Each row is a point on a landscape with many valleys, with its height.
A ball rolls from a point to the lowest of its 2 nearest points, and stops where none of them is lower. Distance is the straight distance between rows; heights are no part of it.
<806> height 59.1: [168 112 153 107  77 151  98 122 140 137 136 105 122 123 152 120 154 112
 137 112 129 149  86 120  88 141 103 146]
<608> height 66.7: [ 79 156 158 214 159 154 137 136 182  78  73 133 117 175 145 173 130 115
 103 147 155 101 100 113 163 138 162 124]
<209> height 73.0: [118 114 119 140 107  82 150 156 122 110 119 120  59 158 132  58 155 122
 140 114  92 147 150 161 142 119 112 146]
<327> height 46.2: [174 126 167 192 127 152 123 147 142 114 113 114  88 154 112 167 143 111
 150 133 121 141 128  80 165 128 132 160]
<242> height 33.3: [131 127 146  91 151 137 122 127 101 165 111 137 165 113 100 143 152 143
 133 111 149 106  52 120 112 144 108 134]
<807> height 87.5: [210 146 159 127 136 130  81 122 107  99  83  75 132 112 139 109 105 100
 107 129  97 178  98 162 174 160 121 133]
<953> height 23.1: [148 113 158 174 158 173 117 136 175 111 150  97 179 120 118 183 140 143
 148 134 163 102 103  78 129 101 178 155]
<785> height 76.4: [173 167 151  87 139 153  98  90  92 104 117  88 198  76 101 101 112 131
 102 111 115 150  97 191 145 173 107 163]
<1035> height 46.3: [109 138 139 124 143 146 128 155 152 111 110  76 136 136 137  99 128  83
 103 171  83 141 165 148 215 165 121 151]
<916> height 12.7: [140 121 157  97 155 162  96 147 140 132 102  80 196  94 105 143 153 157
 126 127 170 121  34 143  97 166 121 160]
<965> height 49.4: [ 98 165 109  60 116 152 131  74 123 135 158 123 199  74 108 104 108 102
 128 141 113 133 159 188 130 115 122 115]
<611> height 45.8: [133 128 111  95  90 114 133  91 100 141 147 111 125  92 135 113 123  76
 115 142  72 141 173 142 146 145 108  95]
<728> height 48.3: [140 112 146 132 121 133 122 189 155 146 118 153  72 206 146 145 137 130
 108 153 161 142 113  95 119 158  94 136]
<600> height 50.3: [ 73 102 118 154 145  75 153 154  93 156 129 157  86 127 135 160 110 150
 122  87 151  61 113  65 112 151 104 108]
<830> height 28.8: [ 97 113 125 175 150 130 120 145 145 117 139 115 109 136 138 138 151 123
 163 125 101 104 173  94 163  88 176 159]
<531> height 43.2: [104  88 105 112 106  89 126 144 132 154 150 133  91 140 162 111 138 151
 136 104 133 123 113 127  82 101 111 126]
<792> height 47.7: [173 130 117 117 101 127 130  75  97  92 111 102 139  97 144  68 130  84
 126 118  92 155 124 180 109 114 142 104]
<28> height 46.1: [ 55 118  65 140  80  75 114 108 115 133 152 113  76 124 173  78 141 165
 136 118 106 132 203 141  54 100 150 151]
<64> height 37.6: [102 154 101 104  91 140 136  62 116 122 104 143 121  71 133  57 118 107
 140 107 114 110 144 194  31  97 102 117]
<838> height 29.7: [147 120 140 138 119 168 124 139 154  98 161  93 139 163 158 114 136  99
 127 152 113 155 162 124 156 109 144 159]
<684> height 38.4: [124  93 132 107 117 151  97 197 193 141 131 111 108 182 166 155 144 144
 122 172 161 126  93  86 104 145 107 127]
<57> height 13.6: [142 135 124 106 127 105 158 115 124 153 163 210 122 150 129 163  61 145
 125 120 153 141 172 132 131 130  95  71]
<715> height 65.3: [134 161 119  77 107 127 174  96  77 170 156 205 154 106  76 153 110 143
 128 138 130 108 164 123 149 138 112  99]
<287> height 65.9: [149 136 149  66 110 195  60 115 147 145 139 101 174  96 107 146 124 155
 115 116 174 158  89 166  78 194  82 162]
<283> height 50.7: [146  70 136 182 123 119 113 161 157 130 120 103 104  95  98 165 164 148
 198 128 124 106  89  90 115  82 141 124]
<556> height 27.9: [ 85 112 113 123 117 145  87 164 186 102 156  66 121 127 164  83 156 138
 156 121 116  98 131 150 123  73 163 163]
<512> height 74.8: [156 156 134  91 121 195 150 111 103 152 137 142 213 131  97 132 147 155
 102 140 180 128  95 137 140 139 125 172]
<578> height 26.0: [165 114  92 130 114  85 170 105  81 126 154 183 129 140 133 128  82 126
  99 133 136 137 176 134 137 127 128  56]
<764> height 43.4: [ 93 142  99  70 102 105 163 104 106 180 136 183 141 105  95 113 134 182
 149 107 145 106 120 175  91  91 108 136]
<968> height 56.2: [164 169 170 175 182 151  97 104 112  99  51 114 139 125 123 205 109 115
  85 128 143 153  78  91 149 183 149 141]
<758> height 27.0: [150 126 169 194 162 174 100 133 184 108 130  57 163  94 108 196 122 137
 154 128 138 130  94 112 141 123 141 187]
<801> height 48.2: [141  66 128 147 105  89 135 177 148 130 134 111  83 142 141 141 164 155
 165 127 136 116  93  93 101  96 127 120]
<191> height 71.1: [140 114 161 132 102 147  99 197 192 120 102  98  75 158 124 104 173 131
 150 148 125 141  96 122 136 150  91 168]
<1047> height 56.0: [154 146 154  83  94 193  79 100 146 117 158  97 171 115 148 114 101 109
 109 120 149 170 121 174  97 174  95 161]
<802> height 31.2: [111 112  93 119 129 143 137 116 117 128 173 145 177 123 140 116 170 173
 143 117 142  95 135 104  79  84 189 138]
<162> height 64.8: [152 167 119  89  73 147 140  63  73 134 126 115 157  60 102  93 147 105
 128 121  92 136 137 145 110 151  97 150]
<540> height 71.0: [188 146 117 108 129 154 160  97  66 130 123 157 194 130  95 106 151 147
 113 125 151 129 103 124 136 115 152 131]
<411> height 50.5: [127 135 121  81 139  92 136 109 116 170 129 171 129 124 114 124 103 149
 152  91 143 139  99 187  99 101  93 105]
<225> height 26.9: [115 105 119 141 134 160 119 153 168 122 172 127 150 143 165 152 147 146
 138 129 155  86 126  67 111  91 174 133]
<826> height 90.4: [216 146 128 133 140 111 122 101  75 110 115  89 152  72 123 128 126 105
 104 134  84 161 110 118 181 155 142 115]
<33> height 41.8: [105 143 138  61 100 124 111 122 147 186 161 174  87 123 126 162 103 134
 152 113 130 136 139 128  99 132  69 119]
<69> height 47.9: [123 151 159 141 191 164 105 108 119 114  87 113 157 145 136 182 102  98
  91 140 140 142 113 119 170 190 124 123]
<70> height 29.0: [100 105 130  77 132 151  99 170 160 129 141  79 184  96 139 122 151 149
 143 131 155 102  50 129  96 119 134 137]
<773> height 32.6: [103 100 104 136 165  83 146 143 116 115 126 128 133 158 159  94 119 125
 121 117 106 133 159 163 156  99 159 107]
<46> height 78.1: [160 139 145 121 113 107 127 158 128 104  95 123  80 162 120  59 140 101
 122 142 101 168 127 174 169 155  86 133]
<2> height 69.7: [ 98 137 143 173 185 116 139 136 132 116  73 161 119 176 153 155  96 110
  93 127 156 106  99 118 158 149 133  92]
<91> height 52.7: [200 126 145 152  95 123 127 136  90 115 130 112  67 140 127 123 144  93
 139 122 102 166 131 104 153 131 125 139]
<31> height 63.3: [157 124 138 155 156 111 147 128  79 122 126 155 120 141 125 147 122 110
 125 105 129 105 121  74 149 140 148 109]
<742> height 60.9: [ 84 124  72 113 112  51 171  85 103 158 156 165 123  92 126 130  76 163
 121 129 107 148 220 172 116 107 126  74]
<500> height 63.1: [157  99 103 183 104  94 144 123  73 100 158 135  74 133 118 122 146 128
 155 118 100 151 179 109 125 101 183 118]
<513> height 23.2: [140 124 125 201 166 145 139 154 167  99 115 121 112 156  87 125 149 127
 167 162 103 134 175 135 193  80 163 146]
<1053> height 46.9: [100 162 143  62  91 188  93  96 171 135 166 128 146 108 153 107  92 116
 132 129 149 144 122 187  78 122  92 121]
<466> height 64.5: [ 77 150 138 218 139 123 171 168 186  92  82 156  79 199 138 152 139 145
 108 149 156  96 119  80 146 144 137 126]
<643> height 66.2: [142  99 102 144  97  98 154 113  62 123 162 149 102 118 114 116 166 145
 150  98 120 129 141  95  74 109 163 121]
<833> height 31.6: [112 123 168 212 148 164  94 131 190 106  73  79 135 100 107 227 131 136
 142 146 150 117  61 101 134 132 142 147]
<177> height 67.9: [133  95  89 161 104  58 168 140  83 101 138 119  68 147 132  86 139 133
 116 139  89 159 193 145 152 125 145 110]
<1091> height 37.8: [116 113 104 111  94 109 148 127 114 145 170 148  99 143 161 121 118 102
 117 135 106 138 187 120 137 124 106 122]
<694> height 32.4: [ 72 119 101 107 112 119  97 117 141 112 138 104 124 113 163  54 141 117
 142  97 102 114 152 182  98  87 146 143]
<937> height 31.0: [113 108 140 166 142 165 116 194 204 115 135 117 110 167 163 166 144 143
 124 169 159  91 111  70 132 117 147 128]
<257> height 41.7: [118 126 158 209 137 165 120 166 194 130  97 102  77 129  92 180 157 130
 161 163 124 118 113  77 159 115 110 169]
<748> height 72.8: [177 150 143 119 139 153 136  93  91  97 133  78 202  76 104 102 148 129
 132 106 106 137 104 154 148 133 151 180]
<24> height 23.0: [145 112 138 150 116 173 104 130 169  84 156  78 147 119 142 103 149 120
 167 118 121 144 142 154 122  72 175 160]
<787> height 27.7: [ 94 131 105 102 103  92 144 124 140 170 176 175  85 141 154 147  69 145
 128 125 125 135 191 130 128 119  77 110]
<939> height 70.9: [ 95 111  82 131 122  81 156 124  92 151 168 191 129 126 143 132  97 172
 119  93 146  82 185  89 117 134 133 109]
<942> height 32.5: [ 78 138  75 108  94  97 145  78 128 148 139 148  99  98 154  79 106 152
 141 101 123 125 159 190  39  86 109 117]
<867> height 43.7: [ 81 103 134 114 153 110 122 147 124 163 115 138 137 118 135 157 144 137
 132 113 145  73  67  85 112 139 119 123]
<917> height 61.4: [190 136 168 175 165 138 110 131 122 109  72 144 135 166 126 178 112 110
  96 128 169 128  70  80 132 153 158 117]
<695> height 65.7: [121 142 112  87 101  71 169  86 137 148 149 160 107  94 119 133  67 126
 132 146 102 161 185 200 130 103 110  53]
<701> height 63.6: [200 117 171 132 129 145  97 138 141 119 113 101 137 145 131 135 140 119
 133 120 159 157  67 120 106 131 140 147]
<678> height 55.9: [ 79 115 118 169 150  78 161 159 107 132 126 151  81 166 147 134 109 120
 111 113 121  92 169  88 161 143 108 126]
<1060> height 69.0: [110 131 133 130 187  83 137 128  97 149 100 168 119 148 130 145  72 111
 111 119 124 123 121 138 176 143 107  81]
<143> height 51.7: [ 91 123  90 102  98  92 133  81  84 135 153 124 152  84 127 108 150 103
 126 127  76 121 199 122 120 124 165 117]
<750> height 61.2: [ 88 141 121 201 158  88 193 188 148 111 107 158  64 183 119 120 133 168
 107 140 147  99 150  80 155 146 117 151]
<631> height 25.5: [ 66 131 105  77  94 114  91 109 168 137 142 128 109 101 162  73 105 147
 136  95 131 103 134 198  69  87 102 128]
<912> height 39.8: [ 60 103  84 142 123  64 116 138 104 127 151 121 102 129 154 100 141 148
 147 105  89 121 191 118 115 104 168 151]
<264> height 67.4: [205 134 153 135 147 152 130 107 105 100 133 115 181 137 133 129 128 112
 119 130 143 157 105 119 132 110 178 126]
<367> height 53.3: [ 58 163  80  58 118 131 117  95 134 157 169 139 177  92 128  93 113 131
 135 113 118 103 165 178 105  78 143 137]
<876> height 85.7: [135  93 148 105 150 155  66 168 155 146  66  99 128 146 129 180 138 131
 113 143 165 155  63 113  96 189 102 108]
<52> height 36.4: [ 82 109  86  90 121 103 137 126 117 166 157 158 150 112 136 118 143 190
 133 111 154  88 112 115  78  97 140 126]
<1052> height 65.8: [125 151 150 150 151 134 157 205 196 114 120 129  85 185  99  98 181 150
 145 169 127 142 111  94 135 140 107 168]
<786> height 36.6: [141 126 144 116 151 148 116 122 131 125 124  90 162 123 140 142  99  88
  91 159 102 150 146 146 199 171 119 105]
<922> height 59.8: [125 163 124  63  86 139 146  76  87 177 152 165 137  84  87 130 127 117
 138 113 106 132 141 132 111 141  80 134]
<686> height 56.1: [ 97 147  76  86  94  93 171  66  88 159 144 154 141  64  95 115 123 116
 126 144  86 120 203 164  95 120 132  80]
<328> height 58.2: [148 153 159 155 162 142 141 185 164 118  82 143  85 221 110 129 151 129
 108 175 155 157 112 104 141 161 116 149]
<890> height 33.7: [ 69  86 104 160 150  88 114 148 121 131 139 123 112 112 135 135 159 160
 164  96 117  74 144  78 114  93 181 140]
<1027> height 52.6: [151 135 137  82  74 141 117  96 109 159 148 147  99 114 128 123 124 106
 131 104 127 145 114 134  80 142  73 125]
<989> height 38.1: [101 126 131  65 125 158 103 125 148 152 163 121 170 111 139 109 126 142
 131 118 159 121  89 164  88 111 110 140]
<1001> height 77.1: [120 121 147  63 142 183  54 131 158 172 116 128 142 127 123 179 112 136
 119 127 171 157  95 123 102 190  79 128]
<605> height 37.1: [ 83 139 163 210 124 168 107 166 217 105  65 104  85 147 110 204 166 143
 132 177 148 121  77  87 135 147 127 141]
<699> height 83.2: [182 138 156 125 147 136  94 151 136 112  78 112 107 186 135  99 116 100
 112 144 133 184 104 167 162 154 116 133]
<446> height 43.0: [139 150 136  92 103 156 117  74 118 102 118 126 161  88 128  56 103  99
 124 108 126 148 112 215  87 111 112 112]
<892> height 46.0: [126 148 127  78 148 146 138  95 120 154 145 134 199  83 105 146  91 102
 103 152 114 127 150 148 176 150 114  95]
<322> height 70.3: [197 144 157 155 173 153 125 108 109  98 115  91 192  99  96 155 136 145
 140 117 130 138  88 121 146 113 165 175]
<856> height 55.2: [ 74 157 140 133 167 133 143 175 157 118  99 116 108 170 129  97 148 105
 115 163  91 121 145 125 188 157 101 165]
<1079> height 68.6: [101 136  99  96 135 126 157 106  95 152 169 188 180 122 118 126 111 136
 121 121 128  85 180  99 141 130 140 106]
<885> height 69.4: [159 130 101 111 105 113 177  99  47 155 143 179 138 126  97 112 160 155
 128 102 148 117 116 117 102 113 138 116]
<842> height 15.9: [163 131 143 189 166 132 155 154 142  87 100 126 125 163 123 133 120  99
 113 159 112 129 151 115 202 117 164 107]
<1055> height 58.9: [196 118 125 194 126  93 155 155  73  94 129 138  64 143 108 137 117 105
 128 124 118 138 154  86 163 123 159  94]
<841> height 24.7: [145 106 117 146 170 112 145 126 107  96 127 102 159 128 141 109 126  98
 109 147  95 132 154 143 188 107 180  84]
<249> height 64.2: [160 140 151 192 151 134 149 128 121 106  93 172 135 148 119 166 114 118
 121 102 170  73  92  57 117 157 163  98]
<1062> height 74.9: [138 130 134 106 135  92 136 134 107 152 118 151  95 145 126 132  85  93
 110 152 104 160 147 158 183 154  84  77]

For each start below, name the point where the ball stops.
<742> | <57>
<2> | <916>
<695> | <57>

Call two points neighbours if one is among the 2 nearest of the other. Go from one point of each pair to the other, from neighbour to neighbour, staying as low as possible. Name the highest point that can't be avoided.
<57> / <842> | <792>
<57> / <953> | <411>
<24> / <631> | <694>
<1060> / <916> | <2>
